Each scene shows the same named points in several views. A view is turned or mirrored, and shifted as a whole, has a little noise and may leave points out.
In the rows, zero is written as 100.

Scene 1
View 1
kaso: [117, 101,  99,  93, 114, 105,  93, 106,  98,  91, 107, 110, 123,  99, 119,
  97,  91,  83,  65, 109]
Sozit: [ 97, 113, 103, 106, 116, 109,  75,  96, 113, 108, 112,  96, 101,  91, 104,
 109, 108,  70, 119,  91]
led: [106, 108, 109,  80, 102, 106,  70, 122, 105, 102,  98, 104,  99, 116,  90,
 100,  93,  69, 115,  76]
buz: [104, 104, 102, 105, 117, 105,  83, 103, 102, 101, 112, 105, 108, 107, 109,
 100, 105,  75,  87, 100]
lofe: [103, 105, 107,  98, 118, 110,  86, 104,  98,  98, 105, 108, 109, 103, 112,
 101, 109,  80,  72, 107]
Buru: [100, 112, 102,  87, 105, 112,  90,  85, 113,  99, 108, 105, 118,  73, 119,
 107, 101,  81,  96,  98]
Gat: [119, 103,  83, 115, 116,  98,  96,  84, 114,  97, 127, 100, 132,  80, 126,
 101,  83,  80,  95, 105]
Muvid: [110,  97,  84, 121, 100,  83,  96,  82, 106, 107, 146, 106, 126, 120, 113,
  78,  79,  69, 105,  79]
neru: [103, 107,  89, 138, 131,  98,  81,  86, 113, 109, 133,  93, 108,  95, 113,
 105, 107,  70, 113, 103]
Laso: [106, 103,  93, 110, 110,  98,  93,  85, 108, 102, 126, 104, 121,  98, 118,
  94,  94,  76,  94,  96]
laper: [ 87, 111, 111, 104, 116, 112,  80,  92, 105, 107, 110, 105,  98,  99, 107,
 104, 122,  74,  94,  98]
vure: [105, 108, 107,  90, 111, 106,  70, 121, 104, 103, 102, 101,  95, 118,  91,
 102,  98,  68, 112,  82]
Litu: [ 90, 102, 105,  96,  93,  99,  96,  80, 100, 106, 127, 115, 116, 114, 114,
  81, 103,  75,  84,  84]
sigo: [ 97, 105, 104,  91,  98, 103,  89,  91, 104, 104, 117, 110, 113, 106, 109,
  91,  98,  75,  94,  84]
Fufim: [119, 108, 101,  85, 119, 113,  82, 113, 106,  91,  94, 102, 117,  82, 114,
 112,  93,  83,  83, 110]
fuzof: [ 95, 105, 109,  90, 109, 112,  93,  91,  97,  98, 107, 114, 114,  98, 119,
  95, 112,  84,  62, 107]
busek: [107, 107, 102,  90, 106, 105,  84, 103, 106, 100, 109, 104, 112, 101, 107,
  99,  94,  75,  98,  90]
View 2
Laso: [104, 122,  87, 113, 102,  96,  98,  93,  68,  83,  88, 106, 102,  90, 112,
  95, 109, 101,  76, 101]
vure: [101, 122,  52,  87,  94, 100,  90, 101,  89,  63, 114,  95, 113,  96, 107,
 120, 106,  83,  78, 123]
Gat: [106, 120,  88, 124,  98,  99, 101,  97,  53,  83,  96, 116,  92,  82, 116,
  95, 109, 117,  82,  84]
Fufim: [118, 117,  58, 101, 102, 122,  97, 102,  59,  74, 108, 125,  87,  84, 122,
 120, 125, 101,  83, 113]
kaso: [121, 116,  69, 111, 103, 119,  91,  87,  57,  82,  92, 125,  96,  83, 119,
 112, 120,  88,  73, 111]
lofe: [117, 121,  75,  96, 108, 112,  90,  95,  68,  83,  91, 121,  98,  92, 120,
 112, 121,  81,  81, 123]
Buru: [105, 119,  75, 100, 111, 108, 114, 108,  69,  81,  94, 108,  86,  91, 119,
 101, 127, 117,  80, 113]
Muvid: [ 95, 121,  89, 129,  91,  81,  92,  79,  74,  83,  84,  90, 120,  87,  99,
  87,  91,  96,  64,  87]
laper: [104, 127,  85,  83, 113,  96,  96, 108,  82,  80,  93, 107, 100, 104, 118,
 106, 118,  88,  89, 129]
Sozit: [ 96, 127,  78,  87, 102,  90,  99, 115,  82,  70, 109,  98,  99, 100, 114,
 106, 109, 104,  93, 114]
buz: [110, 123,  78,  98, 103, 102,  89,  96,  71,  79,  96, 112, 103,  94, 116,
 109, 112,  85,  82, 116]
fuzof: [118, 120,  80,  99, 117, 115, 100,  91,  67,  92,  76, 121,  93,  93, 122,
 104, 130,  86,  73, 127]
busek: [105, 119,  64, 100, 100, 105, 100,  96,  77,  74,  99, 103, 102,  90, 111,
 108, 114,  96,  73, 114]
neru: [ 98, 131, 104, 102,  97,  77,  85, 110,  68,  78, 103, 107, 104,  99, 115,
  96,  97, 101, 102,  95]
View 3
neru: [102, 111,  72, 114, 100, 105,  97, 129,  67, 100, 106,  81, 137, 108,  95,
 127, 116,  76, 100,  87]
Fufim: [ 97, 109,  77,  90,  97, 126,  99, 119,  72,  85, 111,  94,  87,  98,  90,
  83, 118, 113,  89, 103]
Muvid: [117, 103,  54,  97,  86,  90, 113,  97,  38, 120, 117,  60, 133, 116,  86,
 117,  96,  81,  86,  95]
sigo: [101, 105,  78,  90,  87,  97, 103,  98,  67, 113, 111,  71, 101, 122,  94,
 101, 105, 103,  95, 100]
led: [ 90,  85,  88,  85,  78, 100, 114, 106,  79, 109, 127,  57,  88, 105,  98,
  82, 127,  92, 106,  88]
buz: [ 94, 108,  81, 100,  99, 103, 101, 116,  75, 101, 106,  73, 105, 105,  91,
  98, 106,  96,  90,  98]
Buru: [103, 114,  77,  90,  89, 115,  90, 107,  69,  97, 107,  98, 100, 125,  98,
 105, 119, 114, 101, 101]
Sozit: [ 94, 102,  85, 100,  88, 105,  97, 119,  80, 102, 113,  81, 112, 116, 103,
 111, 129,  89, 111,  86]
laper: [ 86, 111,  93, 103,  98,  97,  91, 116,  89, 106, 100,  76, 105, 119, 100,
 107, 111,  98, 102,  95]
lofe: [ 90, 113,  84,  99, 104, 106,  97, 116,  79,  99, 101,  78,  95, 104,  90,
  91,  99, 105,  85, 105]
Litu: [103, 111,  76,  93,  90,  86, 100,  90,  62, 122, 104,  66, 108, 129,  92,
 106,  90, 104,  89, 105]
Laso: [107, 112,  67,  97,  94, 104, 100, 107,  56, 106, 108,  80, 118, 116,  90,
 111, 103,  97,  89,  99]
kaso: [101, 113,  72,  93, 103, 115, 102, 112,  64,  93, 106,  82,  94,  99,  84,
  85,  98, 111,  77, 108]
busek: [ 99, 100,  77,  90,  87, 105, 107, 107,  68, 105, 118,  72,  99, 109,  93,
  93, 114,  98,  96,  95]
View 4
laper: [108,  84, 100,  89,  95, 120,  96, 118, 113, 101,  93,  97, 107, 106,  90,
  81, 113, 117, 127, 113]
kaso: [109, 106,  78,  85, 115, 100,  75,  92,  97,  81, 110,  78,  91, 107,  94,
  90,  93, 119, 114, 111]
Gat: [ 97, 100,  94,  95, 124,  88,  75, 106,  95, 102, 112,  83, 101,  84,  71,
  96,  84, 116,  89,  97]
lofe: [110,  97,  83,  84, 108, 108,  85, 100, 107,  82, 102,  88,  97, 109,  96,
  82, 103, 119, 124, 112]
busek: [109,  99,  96,  95,  98, 115,  78, 105,  93, 102, 101,  83,  97, 107,  94,
  94,  96, 117, 111, 118]
Sozit: [101,  89, 103,  99,  91, 117,  93, 115, 104, 119,  90,  95, 110, 108,  82,
  86, 105, 119, 105, 109]
vure: [106,  97,  97,  96,  80, 132,  79, 100,  95, 109,  90,  97,  95, 123, 105,
  82,  95, 124, 108, 123]
led: [110, 100, 100, 102,  74, 136,  77, 102,  86, 114,  92,  88,  94, 125, 107,
  93,  95, 122, 111, 129]
sigo: [113,  94, 103,  93, 102, 118,  77, 114,  93,  99, 105,  85,  96,  94,  96,
  98,  97, 112, 119, 122]
Muvid: [104,  90, 119,  93, 115, 116,  56, 117,  86, 103, 112, 105,  89,  62,  95,
  95,  72, 117,  90, 118]
Laso: [105,  93, 102,  91, 115, 105,  75, 112,  97,  98, 108,  91,  98,  84,  85,
  94,  90, 115, 104, 110]
fuzof: [116,  95,  84,  81, 117, 105,  86, 108, 107,  75, 109,  79,  97,  99,  94,
  91, 108, 112, 136, 114]
Litu: [117,  89, 110,  88, 111, 120,  73, 121,  95,  90, 111,  90,  93,  77,  99,
  99,  97, 110, 127, 126]
Buru: [108,  97,  94,  98, 107,  99,  91, 114,  99, 106, 104,  69, 108, 102,  75,
 104, 108, 110, 117, 107]

In a view up to two points have been moved. Name them for each view, in the order of its rows, or write -.
view 1: kaso
view 2: -
view 3: busek
view 4: laper, vure
